The views of a scene show one set of named points, each view turned or mirrored, and shifted as a whole, with a little noise and some points left out.
In the rows, 128 means zero.

Scene 1
View 1
bitom: [108 139 105 154 130 181 105 135 119 136 130  96 115 112 109  94  98 135
 145 160  99 142 127 115 125 142 112 163 126 149 132  82 101 124 110 144
  96 113 144 142 141 152 102  65 130 161 117 132 114]
Viv: [104 134 137 164 128 159  70 150 160 146 124  83 116 105 105  78  83 146
 139 143  87 151 157  73 177 131 139 167 153 138 133  91  94 122 103 155
  66 103 171 146 116 192  84  21 182 194 113 141  74]
mubus: [106 125  85 160 144 165 104 121  95 115 150 109 125 125 128  50  91 161
 140 192 142 127 142  93 142 141 106 151  96 140 106  78 110 117 137 176
 103 123 148 151 133 115 126 112 136 150 152 129 134]
nite: [112 125 125 149 150 157 114 139 113 149 145  82 129 113 116 120 100 158
 144 143 109 145 164 108 144 144 132 143 142 124 126  85 108 109  85 144
  92 102 144 163 131 147 108  93 141 168 140 130 125]
sodu: [108 126  79 153 142 177 121 114  81 115 152 112 124 127 128  64 100 154
 144 192 141 128 127 113 123 146  96 150  93 144 110  74 111 116 131 167
 115 126 137 146 143 103 130 127 112 139 154 123 147]
fules: [122 129 104 139 157 159 144 128  74 163 158  76 141 110 112 171 117 176
 148 147 115 136 156 144 112 145 126 131 139 122 125  77 131 110  81 129
 112  99 111 179 146 114 130 144  91 146 152 133 171]
Bedak: [117 126  94 143 148 176 146 121  78 135 149  98 125 126 124 121 122 153
 142 171 127 135 129 139 102 153 105 138 106 137 121  75 110 112 100 136
 129 115 115 157 154 103 130 145  91 135 152 117 166]
Midu: [111 128 120 156 131 187 119 138 125 133 116 103 106 131 114  92 119 127
 131 155  97 143 115 125 128 154 113 155 119 152 135  82  81 111  92 129
 119 115 134 136 152 146 103  83 122 145 130 106 121]
nali: [100 135 114 165 118 192  84 139 150 114 114 109 101 122 111  38  90 111
 142 163  96 148 111  91 145 144 108 179 118 158 133  84  75 124 117 151
  88 121 166 119 139 171  82  24 156 170 105 126  80]
Fom: [108 127 130 123 163 163 121 140  86 134 192  84 144 110 124 107  77 111
 180 124 134 156 161 108 101 154 123 144 122 101 125  76 118 122  48 144
  73 102 162 144 127 126  84  99 146 183 125 142 124]
ratus: [123 122 136 134 154 166 155 139  96 163 142  79 128 123 115 175 130 153
 134 131 104 146 149 152 110 159 130 128 141 124 135  78 104 100  53 107
 125 100 113 167 150 126 115 138 101 144 150 110 158]
res: [114 123 125 135 154 169 135 132  93 141 156  91 128 126 123 119 108 134
 150 142 121 146 145 129 109 158 121 139 122 122 129  76 105 109  66 128
 106 107 135 153 143 122 105 121 121 155 142 120 142]
Bazag: [118 125 127 149 157 142 112 137 103 161 155  73 139 107 118 136  98 178
 144 143 115 142 179 106 149 139 140 138 147 113 120  84 124 109  84 150
  90  99 140 177 124 139 117 109 141 173 148 138 135]
Sok: [109 129  90 156 135 183 126 120  97 122 132 111 115 132 121  75 115 146
 137 185 127 131 116 123 117 149  99 151  97 152 119  76 102 115 124 148
 122 126 130 145 151 115 121 113 110 136 145 114 141]
View 2
Fom: [124 105 172 151 145 152 124 190 141 113 117 128 102 148 109 145 116 142
 107 142 117 158 115 159 104 149 137 188 100 123 120 136 126 135 153 143
 115 158  97 121 143 130 107 132 140 149 117  73 164]
Viv: [124 137 175  97 112 163 113 170 116 143 140 114  66 155 154 191 124 135
  43  94 115 114 169 155 102 176 110 206  99  80 136  74 170 187 196 174
 112 166 105 104  63  91 153 135 122 125 145  69 141]
Sok: [126 133 114 113 129  97 120 163 139 132 133  97  63 168 151 124 117 181
 118 133 118  95 153 117  90 145 119 137 117 125 110 129 131 173 138 122
  81 132  87 104 168 119 138 112 142 105  90  95  95]
sodu: [120 125 116 125 116 105 115 172 131 136 119  89  69 166 149 110 109 182
 115 118 129  97 146 112  85 138 129 137 116 121 100 147 125 165 145 120
  84 120  82 100 187 106 129 105 160 103  94 102 102]
Bedak: [140 117 110 120 134 102 139 160 165 123 140 108  77 166 141 107 120 186
 143 154 125 107 121 130 101 131 119 130 121 132 112 141 134 136 135 100
  66 129  74 112 177 125 136 116 137 132  76  99 106]
nite: [137 113 148 118 121 148 135 166 152 128 143 119  71 150 140 149 129 153
  93 128 129 119 125 149 103 146 118 168 111 100 126 110 155 140 170 134
  83 148  87 110 112 101 144 126 131 152 109  85 141]
res: [135 109 143 131 143 124 132 172 159 115 140 124  75 156 130 137 130 160
 123 158 122 126 116 150 105 140 124 152 111 125 119 128 132 138 141 125
  79 152  88 119 142 126 130 125 136 148  90  86 136]
Bazag: [140 102 146 121 110 161 148 169 159 126 143 116  79 145 138 133 124 153
  89 121 142 125 107 152 103 138 122 166 115  94 125 122 163 117 177 123
  81 136  76 105 116  88 144 124 137 168 110  92 150]
nali: [112 157 161  99 131 117  92 169 101 142 131 103  62 172 156 183 117 155
  71 111  94 103 199 135  95 179 108 189  98 109 127  84 144 220 162 171
 113 169 114 108 103 123 143 127 125  85 129  70 108]
fules: [153 103 119 120 130 131 166 158 186 120 147 119  96 154 135  99 119 180
 140 154 138 121  95 150 111 126 118 147 122 119 128 137 156 102 156  88
  61 128  61 114 154 112 144 124 127 169  81  92 129]
Midu: [133 138 136 105 141 101 120 158 143 131 151 113  57 169 151 158 132 169
 111 151 107 100 160 141 104 156 107 150 113 120 127 100 144 179 141 139
  78 159  97 115 119 132 149 125 121 116  91  81 102]
View 3
mubus: [117 141 171 108 146 162 120 127 186 103  75  74 149 131 102 106 179 124
 139 130 105  82  75 146 163 144 121 102 116 133 165 141 111  89 122 110
 149 153 136 105 130 117 138 103 125 163 129 114 134]
Bazag: [159 117 159 142 165 132 122 141 150 103 104  90 132 121 110 157 181 134
 154 105 106 137 115 165 178 129 124 115 109 101 163 145 140 109 151 140
 111 141 102  80 118 120 158 102 123  92 144 130 127]
Bedak: [113 151 157 125 173 142 111 127 152 122  87  62 149 106 111 177 148  95
 140 128 135 119  95 169 160 146 137 108 135 114 145 119 153  82 127 121
 125 204 129 110 120 141 120 118  93 161 119 120 117]
res: [136 111 164 138 171 133 105 150 139 118  98  87 139 135 109 189 153 111
 132 112 122 133 114 151 161 139 122 124 125 116 153 127 149  94 128 129
 117 170 122  94 120 145 119  98 114 142 124 119 116]
Viv: [147  83 188 142 188 149 131 164 149  87 130 148 114 176  82 107 180 179
 116  92  57  96 111 151 161  82  50 129 104 142 172 131 108 118 122 131
 125  81 112  89 112 108 136  86 156  94 150 129 160]
Midu: [113 126 169 137 197 146 111 147 138 107 111 104 129 149  91 152 148 134
 108 118  99 110 109 157 150 108  81 122 134 137 140 106 141  99 101 110
 131 165 135 115 106 132 101  98 107 157 115 113 138]
Fom: [149  62 187 134 149 128 108 172 143 125  93 105 142 157 111 193 152 107
 141  97 118 128 114 135 163 143 122 133 120 120 186 143 126  80 144 153
 113 133 119  72 138 150 125  91 155 140 148 140 103]
fules: [139 145 146 139 179 128 117 129 140 123 101  74 146  92 121 197 157  98
 157 110 137 144 107 189 172 141 147 105 126  90 150 129 167  89 151 142
 103 195 105  92 115 137 141 124  96 111 134 137 114]
sodu: [106 151 165 106 154 160 117 123 180 114  74  61 153 124 104 126 164 106
 136 131 120  87  75 152 162 147 131 102 127 132 161 131 123  79 123 110
 147 176 137 113 130 128 125 110 110 178 124 115 126]
Sok: [103 151 165 114 173 155 118 129 165 114  88  74 146 130  97 137 155 114
 125 131 113  92  83 158 155 133 112 108 132 134 151 116 132  87 109 110
 143 181 140 116 119 131 111 109 105 175 117 113 131]
nite: [147 111 167 140 176 136 118 148 145 102 108 102 130 137 102 158 172 135
 136 104 102 129 116 162 167 122 106 118 114 115 161 133 138 108 138 133
 116 142 112  89 115 127 139  97 122 110 139 127 132]
bitom: [118 115 177 129 188 151 127 149 150 113 111 114 133 153  92 142 153 134
 122 110  93  90  96 168 156 102  79 116 125 140 162 115 129  88 117 127
 127 144 124 104 116 129 111 106 128 140 136 136 140]
ratus: [142 132 150 156 192 122 102 144 119 119 111  81 133 110 116 216 148 110
 139 108 132 164 131 173 163 134 125 120 131 101 130 114 177 104 134 133
  99 196 111  93 108 146 123 108  88 118 117 121 114]
View 4
Bedak: [123 121 147  96 158 121 120 135  94 157 104 163 103 106 159 116  95 163
 142  58 125 152 145 115 118 183  90 138 118 131 130 156  76 154  90 110
 132  74 153 149 113 125 137 140 130 164 119 124 134]
fules: [114 131 163  81 190 116 132 141 101 151 145 148 132  93 172 107  91 164
 147  68 127 171 163 109 145 189  78 128 113 143 113 149 103 164 103 113
 122  82 145 152 138 137 174 143 142 158 102 119 130]
ratus: [113 113 154  83 197  88 136 121 111 149 125 132 130 102 173 104  83 166
 142  67 113 147 164 113 175 186  82 126 115 142 114 157 108 147 111 117
 160  72 155 166 146 123 162 130 159 158 110 129 126]
Viv: [ 80  89 172 123 171  82  78 159 103 139 182  87  94 137 223  87  77 203
 134 139  72 139 169 151 141 212 149 164  93 170 159 170 156  85  81 136
 158 156 112  47 136 145  58 123 135 113 173  98 112]
Fom: [ 98 122 151  84 185 101 139 122 123 124 143 105  83 124 190 121 107 123
 148  82 111 160 178 107 137 179 135 122 129 168 115 174 137 118  58 141
  97 147 135 116 136 117 100 127 159 138 152 139 118]
Midu: [106  94 142 112 158  92  89 128  94 159 107 133  92 133 185 101  80 186
 127  87  96 126 150 141 143 197 118 158 107 143 154 169  95 118  83 113
 181  91 146 116 125 120  94 120 137 149 149 127 124]
bitom: [ 98 105 151 106 164 112  78 141  88 150 136 127  89 132 203 106  85 181
 127  99 102 146 160 142 131 201 124 162 109 156 155 166 103 123  67 119
 148 108 130  91 128 129  93 124 129 140 157 123 120]
Bazag: [103 118 176 100 183  97 131 158 110 137 173 119 121  99 183 100  89 175
 158  98 104 166 162 114 137 193 108 128 102 149 116 156 139 128 106 131
 118 128 133 111 135 148 131 148 142 135 121  99 124]
nite: [101 110 165 102 179  94 118 146 109 142 158 117 110 114 188  99  86 176
 147  99  98 151 165 125 142 196 117 137 104 150 129 160 132 121  95 126
 138 122 135 106 134 140 114 135 143 138 134 108 123]
res: [110 115 147  92 176  97 131 124 109 143 121 129 100 116 176 113  92 153
 145  73 111 146 159 113 142 186 108 131 118 147 121 167 113 130  88 122
 136 104 148 139 130 118 120 129 152 153 130 131 124]
Sok: [120 109 144 111 138 124  97 141  87 164  96 163  82 120 166 112  91 177
 136  71 116 140 135 129 103 190 110 155 109 128 146 161  76 136  81 111
 142  90 148 116  98 126  98 137 121 159 140 120 132]
mubus: [116 116 157 119 127 128 107 159  89 155 124 158  76 112 162 111  98 176
 152  86 113 152 130 122  73 190 124 148 103 128 146 161  99 123  83 122
 109 122 139  92  86 143  77 156 113 145 143  98 133]
nali: [ 91  87 143 119 151 102  61 133  91 147 123 116  64 154 212 102  85 182
 119 113  86 125 160 153 125 204 154 175 109 161 172 179 111  90  49 126
 165 132 126  62 118 119  40 111 130 131 188 129 115]
View 5
Fom: [192 110  96 143 143 145 126 142 134 108  89 144 140 139 150 161 123  94
 111 115 122 137 140 129 119 170 110 136 105 148  72 100 104 162 125 136
 162  91 137 153 125 117  74 112 123 116 113 125 108]
Midu: [187 100 110 101 146 154 146 132 147 144 126 123 125 142 164 174  84 139
  96 123 111 145 135 113 116 121 138 120 107  82  94 124 134 106 105  94
 123 146  92 135 160  99  91 159 128  90 130 155 125]
nali: [187  94 103  83 119 163 110 127 177 151  95 115 167 162 148 191 136 161
 105 143  86 174 114 124  91 117 126 117 120  98 116 117 163 110 118  68
 156 159  96 103 155  90  71 170  99  80 107 153  95]
ratus: [170  98 108 147 174 151 182 146 106 114 127 127  88 124 164 152  47 102
  96 114 143 114 159 112 137 151 144 148 101  92  61 115  95 123 101 142
 104 112 104 174 143  96 104 125 153 103 147 138 155]
Sok: [183 126 133  92 151 137 132 121 137 154 150 140 135 114 163 172  82 155
  98 111 130 137 141 136 137 114 115 101  94  97  87 145 105 119 106 100
 123 155  95 138 153 140  90 148 144  94 135 161 114]
Bedak: [178 127 130 112 170 130 150 133 111 140 152 141 110 100 163 164  60 134
  94 104 147 118 154 132 151 132 121 109  90  96  65 144  82 129 100 123
 114 138 101 162 143 138  98 130 156 100 145 152 130]
bitom: [170  98 117 106 144 155 128 134 137 137 104 120 146 137 143 184 107 145
 100 135 112 154 134 133 116 133 129 125 111  96  94 126 131 123 110  94
 140 155 100 126 137  98  81 139 116  81 122 143 114]
nite: [154  89 112 143 151 155 147 132 134 123  97 113 143 140 145 160  89 126
 114 139 139 140 141 134 110 136 129 154 101 118  88 107 110 130 122 122
 124 133 113 142 136 105  82 133 136  92 129 126 130]
res: [186 109 107 130 156 147 151 136 129 123 122 136 117 129 161 156  83 114
 103 111 132 126 149 120 129 147 126 133 100 113  73 116 101 133 111 128
 127 112 114 160 140 118  88 131 140 108 132 139 129]
sodu: [175 130 137  98 147 127 120 115 141 151 143 142 153 105 156 167  94 157
 107 112 145 134 141 148 140 111  98 103  83 124  87 144  87 135 115 105
 131 154 108 137 146 163  82 146 149  99 130 152 103]
mubus: [163 125 141 103 140 133 116 111 151 151 132 132 169 112 149 165 100 167
 115 125 146 140 137 153 126 104  94 110  83 130  97 138  92 133 124 101
 130 161 110 128 144 163  76 149 146  93 130 145 102]

Which points are out of place in each view (at most two, in the order of its rows)? Write - if all are in place.
view 1: -
view 2: -
view 3: -
view 4: nali
view 5: sodu

Scene 2
View 1
Nuz: [179  88 101 158 122 108 105 174 132  99 121  93 167  90 139 136 160 104
  85 139  97 139 101 118 111 123  98 107 155 120 107 142 204  86 104 100
 155  99 106 130 122 170 128 126 174 106 126 132 164]
Zuz: [202 104  85 103 115 105 118 165 136 111 111 105 155  71 134 155 148 114
  89 140 109 119  75 145  95 113 107 138 127 131  97 141 166 138 133 121
 140  84 101 143 144 171 141 114 148 111 145 122 171]
rir: [176 124 129 157 123 123 128 149 130  99 109 115 119 105 111 150 154 100
 102 171 137 153  87 121  94 151 110 102 165 134 138  97 170  86 138 123
 158 130 130 112 153 113 144 126 159 115 133 122 158]
Zat: [177 119 112 175 119 135 125 115 107 140 133 128 124  92 103 133 136 106
 125 124 104 137  91 141 143 141 104  89 170 118 108 113 141 112 134 136
 136 132 111 146 158 131  91 149 127  95 111 128 160]
Sibo: [174 104 104 160 117 110 115 106 118 154 137 112 164  95 105 102 129 130
 125  80  24 133  91 140 181 114  66  81 187 102  54 130 130 114 107 139
 135 116  64 131 122 164  84 144 128  87  68 138 167]
nulat: [170 131 136 165 119 126 131 114 123 125 119 124 117 113  95 132 140 109
 122 141 103 154  85 128 128 152  93  88 184 126 110  92 140  94 140 139
 152 142 112 111 151 110 122 136 136 105 104 124 158]
Pemu: [194 127 109 116 110 121 128 109 124 146 120 130 129  92  97 138 126 119
 126 113  88 124  67 159 136 129  90 118 154 128  77 122 113 154 154 148
 135 112  89 136 152 148 113 129 105  98 115 114 169]
ter: [177 146 117 134 124 124 144 105 117 141 113 134 105  95  88 137 133 121
 126 141 106 150  72 142 130 146 103  91 173 126 114  72 108 115 148 162
 132 143 119 121 174  93 126 140 129 110 103 132 163]
mano: [167 123 129 159 126 115 127 126 127 119 115 112 136 112 103 123 145 117
 113 138  81 159  90 120 130 142  87  83 189 119 104  90 149  81 123 137
 151 137 106 104 138 116 130 133 154 107  91 132 160]
lalu: [183 121 131 138 113 120 126 127 136 119 114 120 131 111 102 140 140 109
 113 136 104 140  77 138 116 139  89 112 167 133  94 117 147 117 145 130
 156 120  99 112 137 139 131 122 129 104 121 111 165]
sume: [193 123 101 123 117 121 129 131 122 130 117 124 128  82 109 148 139 113
 114 134 114 129  73 149 116 130 107 118 146 131 101 116 134 139 147 140
 135 110 108 141 161 142 122 130 125 104 130 120 167]
daz: [179 100 109 124 122  91 115 152 145 109 113  93 171 101 125 125 148 123
  94 123  60 143  86 122 123 115  73 108 167 120  76 129 170  98 108 121
 154 100  81 105 110 166 141 116 163 108 101 129 167]
Lopot: [169 112 131 183 112 128 117  93 120 150 139 123 145 117  91 106 126 115
 136  89  47 140  92 138 180 137  65  78 197 111  62 128 130 107 123 135
 147 132  72 122 124 150  80 147 113  86  76 125 161]
mik: [167 112 124 166 122 115 118 116 125 132 127 113 148 109 102 114 137 119
 122 113  57 148  92 130 154 133  74  84 189 113  79 114 145  94 117 134
 149 128  85 112 125 141 107 137 140  97  82 130 163]
ran: [191 109 119 127 109 114 117 142 142 112 114 112 149 105 114 140 142 109
 104 131  97 131  77 141 114 129  84 123 154 134  83 137 159 125 139 121
 156 101  89 118 128 163 133 115 132 104 127 109 167]
View 2
Pemu: [116 127 121 147 151 114 130 127 155 130 137 133  99 109  75 131 178  99
 114 152 161 139 113 158 138 102 108 103 114 119 172  97 116 148 157 120
 128 130 154 160 109 143 153 120  98 130  96 130 137]
lalu: [120 123 108 144 120 126 132  96 132 108 132 122 130 124 102 144 152 104
 123 143 151 136 138 164 138  98 124 127 117 120 160 101 137 129 152 130
 138 141 165 148 116 130 148 121 135 122  97 130 147]
Zat: [140 149 109 145 160 138 141 114 166 131 133 138 131 142 126 130 155 110
 113 169 167 133 119 169 161 117 106 126 120 109 166  89 129 131 146 114
 157 112 157 134 120 147 134 109 123 127  83 129 121]
rir: [139 140 100 153  94 138 131  83 115 106 144 119 161 133 149 141 126 128
 125 139 159 119 179 162 130 118 121 144 130 125 142  94 143 120 146 143
 174 129 155 128 100 126 145 122 156 117  86 124 149]
mik: [130 124 117 114 149 129 130 117 169 108 150 116 136 151 102 155 172  99
 119 154 144 136 116 184 172 103 127 124 115 117 175 121 155 132 144  86
 137 115 186 128 149 154 124 119 146 130  89 111 107]
Lopot: [127 127 115 116 179 136 142 121 189 114 129 126 122 160  87 152 180  83
 112 170 145 148  80 188 194  96 123 121 105 106 189 117 153 132 147  79
 125 118 192 133 167 158 118 106 131 131  91 122  99]
mano: [137 122 107 126 120 130 132 104 146 104 152 116 152 150 127 151 158 120
 122 152 143 134 146 183 152 104 128 143 117 120 164 124 154 123 158 101
 153 122 174 118 121 145 123 122 156 132  89 110 117]
Sibo: [127 125 132 104 180 120 127 142 197 117 159 117 113 144  71 156 197  85
 113 160 147 136  91 189 185 109 122  99 112 117 190 119 150 148 139  64
 121 105 190 134 164 167 122 122 124 133  89 107  91]
sume: [125 138 117 153 134 118 127 115 143 127 144 130 114 105 100 130 157 110
 118 145 168 128 141 154 129 116 107 107 124 123 159  84 117 145 146 134
 147 126 147 152 102 138 158 123 109 124  89 129 147]
daz: [120 120 135 110 113 115 104 116 147  92 182  90 135 119  81 171 166  98
 128 119 143 115 159 173 151 120 136  98 128 142 162 111 163 147 119  95
 137 117 187 137 152 145 147 143 153 115  93  99 127]
ter: [135 120  99 150 131 119 144 114 141 132 134 143 129 137 126 122 169 133
 114 167 153 145 133 170 130  91 109 147 111 111 166 123 118 126 189 121
 150 130 145 133  70 143 130 110 117 148  89 124 127]
ran: [113 129 123 138 121 122 117 102 136 102 147 108 123 107  79 153 154  90
 125 127 155 123 143 159 139 113 127 101 124 132 159  87 144 144 126 125
 134 134 173 158 139 131 161 132 135 108  97 126 153]
Zuz: [117 143 136 144 116 111 104 119 132 112 175 108 115  81  81 146 154 101
 126 115 170 106 171 145 120 136 114  79 138 145 147  67 128 161 113 135
 148 118 154 163 118 133 178 144 121 106  88 117 162]
View 3
Pemu: [133 117 140 173 185 131 107  86 156 120 152 145 112  84 115 103 150 123
 175 156 120 127 134 124  93 135 166 108 138  96  90 149  91 123 113 110
  91  86 142 136 124 120 116 146 123 186 101 146 135]
mik: [123 113 116 170 132 154 118  77 163 165 139 129  93 118  99  99 133 133
 154 149 105 125 132 131 103 144 151  67 136 114 128 146 119 144 127 124
 122 126 115 128 143 120 123 135 126 140 132 158 132]
nulat: [120 109 122 161 116 147 123 106 165 124 126 146 110 114  98 100 143 128
 154 134 128 122 117 141 128 144 180 103 131 107 128 138  77 138 106 110
 125 146 125 135 118 123 137 153 109 148 127 152 135]
Lopot: [ 97 107 118 183 131 147 111  74 155 177 151 124  83 135 108 123 121 132
 167 160  91 144 130 148  86 150 149  57 151 133 110 149 123 152 132 125
  99 110 118 135 154 107 140 129 123 147 131 162 117]
daz: [166 135 106 145 161 152 112  48 169 157 125 139  95  80  79  53 142 131
 141 144 118  99 148  99 107 134 124  65 117  92 140 149 127 133 126 134
 139 119 114 124 126 129  87 140 134 142 113 155 141]
mano: [132 110 116 159 122 159 127  97 168 142 123 142 105 115  93  89 144 133
 147 132 121 114 124 128 128 142 170  85 127 102 141 140  94 142 116 117
 142 152 117 127 126 126 125 146 115 134 133 154 146]
Nuz: [164 137 104 119 124 127 114  36 173 137 130 124  97  83  73  25 149 139
 132 136 151  98 168 112 138 134 122  96 119  93 144 130 115 113 101 150
 132 115  92 117 128 142 100 138 144 146 128 153 138]
lalu: [139 129 114 149 144 136 110  80 163 120 126 152 112  91  91  83 140 124
 156 138 132 113 125 127 111 141 154 104 129 106 118 144  84 133 105 111
 114 120 130 140 105 123 118 153 115 162 104 150 125]
sume: [144 121 137 155 167 124 111  85 163 105 143 146 119  81 105  82 159 126
 164 146 142 118 140 123 117 134 169 126 132  86 100 141  78 114 101 116
 101  96 134 132 115 132 116 150 125 184 106 146 140]
ran: [153 139 109 139 160 130 102  54 164 126 130 149 108  74  86  64 139 122
 156 143 133 109 139 116 103 136 132  97 128 100 117 147 100 126 105 120
 109 102 127 139 108 125 102 148 125 168  92 149 122]
View 4
lalu: [ 88 134 101  91 150 125 114 119 138 157 137 131 106  85 135 149 146 108
 106 161 106 118 125 111 113 141 141 134  89 113 142 134  99 111 128 126
 142 142 118 133 152 125 131 134  97 131 108 116 157]
mano: [102 144 101 122 148 133  87 122 127 142 134 120 108  92 123 127 143 119
 124 167  83 102 106 130  97 147 133 160 113 119 147 112 105 124 126 132
 157 134 111 123 152 105 123 116 121 155 116 110 183]
Nuz: [ 86 115 142 143 170 139 119 110 138 207 154 130 104  78 146 126 144 109
 127 123 103 118 106 141 106 107 117 144  96 151 106  86 116 108 115 103
 125 160 134 136 125 103 119 113 118 115 101 105 128]
Lopot: [ 97 171 104 131 134 135  81 155 126 133 136 137 110  65 100 148 183 164
  88 181  79 104 153 112  94 126 133 157  87 110 137  96 120 127 132 135
 171 120 104 111 150 129 170 131 104 120 192 102 173]
ter: [109 150  85  82 119 109 115 110 117 118 129 119 102 120 128 133 139 118
 116 181  94 114 126 102 111 175 145 166 113  84 158 168  99 114 128 145
 146 116  99 120 155 111 137 131 137 158 120 137 173]
nulat: [ 94 149  94 103 137 128  97 124 125 131 134 132 105 100 122 126 139 113
 107 171  92 121 114 117 105 150 139 155 104 110 156 135 109 123 127 131
 151 125 107 128 148 117 129 130 124 164 116 117 184]
Zat: [ 93 151 109 111 121 122 115 125 122 144 143 143  99 106 125 123 153 131
  95 159  95 134 137 110 110 138 135 160  94 109 135 135 127 116 121 122
 135 116 105 126 130 121 150 138 142 145 150 124 157]
Pemu: [102 139 105  81 128 105 138 115 130 151 136 124 100  92 134 162 163 131
 100 172 109 114 160  94 117 154 146 145  87  85 130 156  99  97 129 137
 138 132 109 121 153 123 160 139 104 103 143 133 130]
rir: [ 85 127 103  99 152 130 117 103 132 159 141 134 101 110 145 113 117  81
 121 145 105 132  91 128 115 146 136 144 107 127 151 138 108 116 120 113
 130 140 119 143 138 111 102 125 133 172  67 122 171]
Zuz: [ 93 103 133  95 156 112 160  91 142 204 149 118  98  88 162 155 146 102
 125 132 123 115 136 113 123 134 133 133  90 117 104 136  97  86 119 117
 110 160 130 134 139 109 133 127 103  86  94 130  99]
sume: [ 95 130 110  83 133 110 145 104 131 161 141 126  99 103 144 143 147 114
 108 156 114 126 142 101 121 149 140 146  92  98 130 157 103  99 125 127
 124 133 114 129 143 118 141 137 120 118 118 134 131]
mik: [103 153 110 134 146 131  85 136 127 147 138 125 109  72 114 142 166 145
 109 168  81  98 130 123  96 132 130 161 102 116 136  97 112 121 126 134
 164 135 112 117 151 113 148 118 108 127 155 105 168]
Sibo: [111 159 118 144 137 129  90 144 125 151 140 118 109  61 105 157 191 175
 104 175  77  86 160 116  89 126 127 168  96 106 116  90 115 115 131 139
 168 130 107 103 150 115 176 118 104  89 200 106 148]
ran: [ 87 124 115  97 161 124 126 117 143 179 142 129 106  71 143 159 152 111
 109 151 112 113 134 115 115 129 137 126  83 118 125 124  96 103 127 122
 136 153 125 132 151 124 136 132  83 104 109 113 134]

Which points are out of place in each view (at most two, in the order of its rows)? Write - if all are in place.
view 1: Pemu
view 2: lalu
view 3: -
view 4: -
